A landscape with many peaks, sampled at points; each row gives a point and its height.
From any point a climber steps to the highest of the 5 points nearest to it. It stops when none of these is higher. Distance is the straight distance between rows; heights are no part of it.
J40: [-12,  -1,  35,   6, -10,  -1, -22,   0,  14,  13,   5,  -7,  30,   7, -11,
   9, -13,  -7,  12, -16]  (h 609)
J19: [ -5,   9,  39,   7, -17,  -2,  -7,  -6,  18,   5,   5,   1,  29,  17, -13,
   7, -14, -10,   9, -11]  (h 630)
J850: [ -6,   6,   0,   5,  13,  -3,  -1,  -5, -11,  14,  -5,  -9, -11, -18, -11,
  -2, -15,   0,   3,  -2]  (h 494)
J296: [ 10, -38, -10,   4,   4,   9,   6,  15,  -2, -12,  -8, -20,   1, -17,  10,
   4,  21,  -9, -13,  -6]  (h 536)
J654: [ -7,   7,  28,  -3,  -9,  -7,  12, -27,  25,   7,  11,  12,   7,  11,  -8,
   4, -13,   3,   3,  -2]  (h 579)
J948: [ -7,  11, -11,  -1,   4,   5,  15, -20,   1,   2,  -1,  48,   7,  16,  -4,
  -7,   2,  28,  15,  12]  (h 382)
J217: [-11,  10,  20,  -6,  -7, -29,  -3, -48,  19,   1,   3,  18, -12,  21,  -8,
  -2,  -3,   1,   3,  -7]  (h 461)
J119: [ 14, -37, -12,  12,   3,   5,   3,  25,  -4, -18,  -4,  -7,  10, -18,   6,
   3,  20,  -3, -11,   2]  (h 400)
J442: [  4,  19, -15,   2,   9, -12,  19,  14, -15,  11,  -9,  25,  -4,   7,  -6,
  -3,   1,  32,   8,  17]  (h 370)
J745: [ -5,   2,  -3,  -2,   6,   2,   9, -15,  -3,  -1, -11,  31,  12,   1, -12,
   1, -10,  16,  17,  18]  (h 429)
J927: [ -9,  11,  29,   8, -14,   8,  -5,   8,  10,  17,   6,  -2,  15,   2,  -5,
   2, -15,  -9,  10, -15]  (h 613)
J68: [-13,  -1,  17,   1,  -2, -12,   8, -42,  23,  -1,   4,  14,  -6,   8,  -6,
   0, -10,   4,   9,   4]  (h 480)
J735: [ -3,  10,   2,   5,   9,   4,   1,  -5, -10,  16,   5, -11, -14, -11,  -9,
  -3, -16,  -6,  -3,  -8]  (h 532)
J990: [ -1,  15,  -3,   2,   6,   8,  -2,  -1,  -9,   7,   9, -21, -14, -10,  -3,
  -5,  -8, -10, -10, -12]  (h 538)
J203: [  8,  15, -15,   7,  19, -26,  25,  13, -11,   3,  -4,   9, -31,   2,   0,
  -4,  21,  28,  12,  22]  (h 249)
J754: [ 14, -23, -18,  19,  -2,   5,   2,  21, -10, -27,   1,  -3,   5,  -5,  -5,
   2,  28,   1, -10,   8]  (h 313)
J646: [  2,  16,  -9,   7,   6,  -8,  -4,  14, -25,   0, -10,  12,  -7,   2, -17,
  -3,   3,  18,   3,  13]  (h 453)
J939: [ 11, -36,  -6, -12,  -6,   8,  15,  21,  -1,   5, -11, -26,  -5, -12,  20,
   0,  12, -15, -19, -10]  (h 689)
J52: [ -6,   9,  13,   3,   1,   3,   4,  -5,  -1,  19,   4,  -9,  -4, -14,  -5,
   0, -22,  -3,   4, -12]  (h 537)
J18: [-14,  -2,  27,   4,  -3,  13, -37,  -1,   3,  15,   5, -27,  22,  -6,   9,
   6, -11, -17,   4, -23]  (h 391)
J445: [ 10, -45,  -8,   4,   5,   7,   5,  30,  -8,  -9, -11,  -9,   1, -22,  19,
   2,  17,   0, -11,  -4]  (h 647)
J741: [-11,  -4,   6,  -5,   2, -17,  -7, -46,  15,  -5,  -4,  33,  -6,  15, -11,
  -9,  -7,   1,  17,   8]  (h 457)
J57: [  4,  19,   7,  -4,  -6,  22, -34,  14,   2,  -2,  10, -21,  14,  -8,  12,
   6, -12, -17,  -5, -15]  (h 423)
J186: [ 13, -26, -17,   3,  -2,   7,  11,   5,  -4,  -9,   0, -26,   0, -11,   2,
   6,  15, -12, -16,  -6]  (h 539)
J61: [ -8,  -4,  -4, -10, -16, -42, -11, -44,  -2,  -1,  -7,  39, -12,  26,  -9,
  -2,  -7,   3,  34,  -8]  (h 403)
J808: [-11,  -6,  -5,  -6,  -9, -25, -13, -39,   0,  -2,  -7,  52, -11,  28, -12,
 -11,   0,   9,  21,   2]  (h 394)
J244: [ 10,   3, -10,  17,   9,  -7,  19,  18, -15, -12,   8,   7, -25,   3,  -5,
 -11,  29,  11,  -2,  25]  (h 362)
J473: [  0,  20, -20,   1,  19,  -8,  30, -17,   5,   5,  -1,  40,   1,  11,   8,
  -4,   1,  40,  16,  14]  (h 440)
J257: [  7,  10, -11,   2,   3,  10,  -3,  -2,  -8,   0,   4, -24, -14, -11,   0,
  -1,   0, -10, -16, -10]  (h 571)
J163: [  3,   1, -21,  14,  23, -33,  28,   6,  -9, -11, -10,  14, -39,  -2,  -1,
  -7,  27,  20,  28,  35]  (h 348)
J176: [  6,   1, -13,  11,  12,   0, -12,  -3, -19,  -5,  -5, -10, -11, -14, -10,
  -1,   0,  -1, -11,   2]  (h 506)
J495: [-10,  10,  24,   8,  -7,  16, -32,  10,  -3,  11,  13, -13,  22,  -5,   8,
   3, -17, -17,   6, -19]  (h 372)
J510: [ 12, -43,   1,  -9,   3,  16,   8,  27,  -5,   3, -15, -18,  -7, -20,  28,
  -7,  13, -13, -17,  -9]  (h 711)
J535: [ 12,  -7, -11, -17, -17,  12,  -2,  28,  14,  -7,   0, -30,  10,   0,  12,
   6,   1, -26, -21, -13]  (h 601)
J918: [  9, -21,   0, -22, -14,   9,   7,  33,   8,   3,  -7, -25,   2,  -6,  21,
   1,  12, -28, -30,  -8]  (h 653)
J53: [ -2,  -3,   2, -24, -14,  24, -32,  13,   6, -13,   2, -44,  21,  -5,  13,
  23,  -6, -14, -16, -17]  (h 535)
J725: [  7,   8, -12,  11,   7,  -3,  -3,  15, -27,  -8,  -5,   5,  -7,   6, -12,
 -12,  10,   9,  -3,  15]  (h 458)
J885: [ -4,  19,  16,   6,  -6,  10,  -1,   5,   2,  23,  12,  -7,  -3,  -6,  -5,
  -3, -18, -12,  -4, -12]  (h 582)
J625: [  2,   0,   6, -20,  -6,  26, -41,   7,   2,  -8,   1, -42,  21, -11,  17,
  23, -13, -12, -14, -18]  (h 527)
J230: [  4,  14, -24,   6,  26, -31,  32,  -2,  -6,  -2, -12,  17, -20,   1,   4,
  -3,  14,  32,  22,  23]  (h 389)
J468: [-13,  -2,   5,   4,  10,  -4,   8, -15,  -1,  12, -15,  15,   6, -10, -16,
   3, -19,  10,  11,   9]  (h 474)
J160: [-11,   3,   2,   7,  12,  -5,   3,  -9,  -8,  10,  -8,   2,  -1, -14, -15,
   3, -21,   3,   9,   2]  (h 443)
J8: [ 11,  18, -10,   9,  11, -20,  19,  19, -18,   2,   2,   5, -25,   9,  -8,
  -9,  24,  20,   0,  25]  (h 234)
J509: [ -9,  -4,  -7,  -7,  -7, -15,  -6, -32,   3,   0,  -3,  53,  -8,  31, -12,
 -17,   9,  15,  21,   1]  (h 301)
J552: [ -1, -17,   1, -22, -13,   6, -12,  38,  15,  -5,  -7, -30,  15,  -5,  25,
   9,   5, -29, -31,  -6]  (h 654)
J243: [ -3, -20,   3, -23, -10,   4,  -9,  44,  12,   4, -10, -28,   9,  -6,  30,
   4,   4, -35, -29,  -2]  (h 777)
J263: [ 13,   6, -13, -16, -15,  17, -10,  18,   7,  -9,   6, -30,   7,  -3,   8,
   6,  -4, -25, -17, -14]  (h 595)
J702: [ -8,   0,  -3,  -2,  -1,   0,   0, -31,   9,  -1,  -1,  48,   3,  19,  -6,
 -11,  -1,  19,  19,  13]  (h 340)
J779: [ -6,  11,  34,   3, -15,  -5,   0, -12,  22,   4,   8,   4,  24,  20, -16,
   1, -13,  -6,   5,  -7]  (h 643)
J713: [  4,   1, -17,  14,  26, -26,  25,   8,  -9,  -8,  -2,   9, -39,  -1,   0,
  -8,  27,  16,  16,  28]  (h 180)
J554: [ 15, -11, -11,  19,   1,   4,  16,  26, -10, -22,  13,   3,  -7,  -1,  -2,
  -5,  29,   7,  -6,  15]  (h 417)
J55: [-13,   3,   6, -12,  -8, -40, -10, -49,   9,  -2,  -4,  29, -11,  21,  -6,
  -1,  -8,  -2,  15,  -5]  (h 451)
J943: [ -9,   6,  11,   5,   5,   0,   9,  -7,  -1,  20,   2,  -2,  -4, -14,  -9,
   0, -22,  -2,   6,  -4]  (h 500)
J832: [ 14, -27, -13,  15,  -6,   8,  15,  33,  -8, -25,   5,   1,   8,  -9,   5,
   0,  24,   6,  -3,   8]  (h 441)
J112: [-11,  -2,   0,  -2,   0,  -2,   3, -30,   6,  -6,  -9,  38,   9,  11, -11,
  -5,  -4,  12,  17,  14]  (h 432)
J806: [ -4,  13, -14,  -2,   6,   0,  20, -14,   1,   6,  -6,  43,   4,  13,  -3,
  -7,  -3,  36,  13,  15]  (h 685)
J441: [  3,  23, -21,   1,  17, -17,  30,  -3,  -3,   6,  -7,  26, -10,   5,   5,
   1,   4,  39,  13,  13]  (h 410)
J9: [ -9,  -4,  25,  -3,  -2,  25, -40,  -8,  -2,  10,  10, -33,  21,  -8,  19,
  10, -13, -17,   1, -22]  (h 456)
J95: [  0,   3,  -7,  11,  11,  -3, -10,   5, -25,  -3, -10,  -6,  -9, -11, -14,
  -4,   0,   5,   3,   6]  (h 477)
J146: [  2,   7,  -7, -16, -11,  18, -28,  19,   8, -13,   5, -31,  19,  -5,   6,
  15,  -7, -21, -18, -16]  (h 522)
J789: [ 12,  -7, -16,  -7, -11,   9,   6,  12,   4,  -6,   5, -30,  -1,  -5,   9,
   2,   4, -21, -23, -14]  (h 599)
J162: [ -6,  11,  34,   0, -17,  -9,  -4, -18,  20,   4,   7,   5,  19,  26, -17,
   9,  -8,  -4,   2,  -8]  (h 612)
J588: [ 15, -22, -13,  -8,  -9,  11,  14,   9,   6,  -7,  -3, -30,  -4, -11,  10,
   4,  15, -13, -21,  -9]  (h 637)
J787: [ -1,  -8,  -3, -25, -12,  14, -26,  27,  13, -12,  -6, -38,  22,  -5,  17,
  21,  -3, -19, -26,  -9]  (h 569)
J547: [ 13,  12, -14,  -7, -11,  18,  -2,  10,   1,  -7,  12, -26,  -1,  -3,   4,
   2,  -2, -21, -21, -12]  (h 710)
J751: [-11,   6,  18,   1,   0,  -6,  17, -16,  15,  16,   4,   8,   3,  -7, -11,
   7, -16,   3,   5,   1]  (h 720)
J817: [-11,  -3,  10,   1,   4,  -6,   9, -29,  11,   9,  -4,  13,   6,  -4, -14,
   4, -19,  11,  10,   5]  (h 523)
J99: [  5,  19,  -2,   0,  -4,  13,  -1,   5,  -3,   7,  12, -18,  -8,  -6,   2,
  -2, -11, -16, -10, -16]  (h 566)
J111: [  9, -34,   5, -13,   2,  17,  11,  29,  -3,   3, -16, -23,  -8, -19,  33,
  -9,  12, -20, -27,  -6]  (h 758)
J235: [ 12,  -7, -19,   3,   6,   6,   1,   1,  -8,  -8,   0, -32,  -5, -12,  -2,
   3,   7, -12, -19,  -6]  (h 508)
J578: [ 13,  -4,  -8,  17,   3,  -1,  22,  24,  -5, -22,  15,   6, -19,   2,  -1,
 -11,  27,  12,  -5,  22]  (h 395)
J439: [-13,  -4,   2,  -4,  -6, -30, -12, -43,   8,  -2,  -7,  38,  -9,  19,  -9,
  -8,  -4,   4,  22,   2]  (h 444)
J673: [ -2,   7,  -6,   0,   9,  -1,   6,  -2, -11,   6, -16,  25,  11,  -4, -12,
  -1, -12,  22,  15,  14]  (h 430)
J29: [ -9,   6,  18,  -5,   0,  25, -43,  -1,  -3,   2,   8, -31,  17,  -9,  16,
   8, -15, -18,   0, -17]  (h 468)
J300: [ -7,  12,  30,   8,  -9,   1,  11, -15,  21,  13,   9,   7,  10,   5, -10,
   4, -15,   0,   4,  -4]  (h 722)
J371: [ -9,  12,  24,   2,  -6,   0,  17,   0,  13,  23,  11,  -1,   1,  -7,  -8,
   1, -22,  -4,   8,  -7]  (h 611)
J705: [  6,  19,  -3,  -9,  -8,  17, -21,  10,  -1,  -5,  11, -21,   8,  -2,   7,
   4, -10, -21, -11, -15]  (h 497)
J5: [ -6,  15, -17,   0,   8,  -6,  19, -22,   8,   7,   5,  52,  -8,  21,   3,
 -11,   6,  31,  12,  11]  (h 338)
J963: [ 12,  -1, -12,  18,   6,  -1,   4,  21, -16, -19,   7,   3, -10,   5,  -7,
  -9,  25,   6, -10,  19]  (h 439)
J949: [ -6,   9,   9,  -9,  -4,  26, -38,   8,   0,  -4,   8, -29,  19,  -8,  14,
  11, -12, -15,  -6, -21]  (h 496)
J630: [-10,  -5,  -2,  -3,  -3,  -9,  -4, -35,   6,  -1,   0,  50,  -4,  26, -10,
 -17,  -1,  12,  19,  12]  (h 371)
J674: [  7,   6, -11,  13,  15, -18,  22,  13, -11, -11,   8,   3, -38,   4,  -1,
 -10,  29,  18,   5,  29]  (h 52)
J469: [ -7, -10,  33,  -9,  -1,  23, -34, -14,   0,  21,  13, -44,  19,  -1,  21,
   6, -14, -27,   2, -27]  (h 428)
J434: [ -1,  21, -10,  -2,  11,  -2,  22,   2,  -9,   8,  -9,  34,   5,   9,  -5,
  -1,  -3,  32,  14,  18]  (h 397)
J97: [ 10,  -1, -18,  16,   3,   1,  -7,   7, -21, -21,  -5,  -5,  -4,  -5, -11,
  -2,  17,   3,  -9,  10]  (h 452)

For each start below, name the point where the climber stops.
J963 | J547
J630 | J300
J808 | J300
J509 | J300
J9 | J243
J8 | J547
J18 | J243
J112 | J300
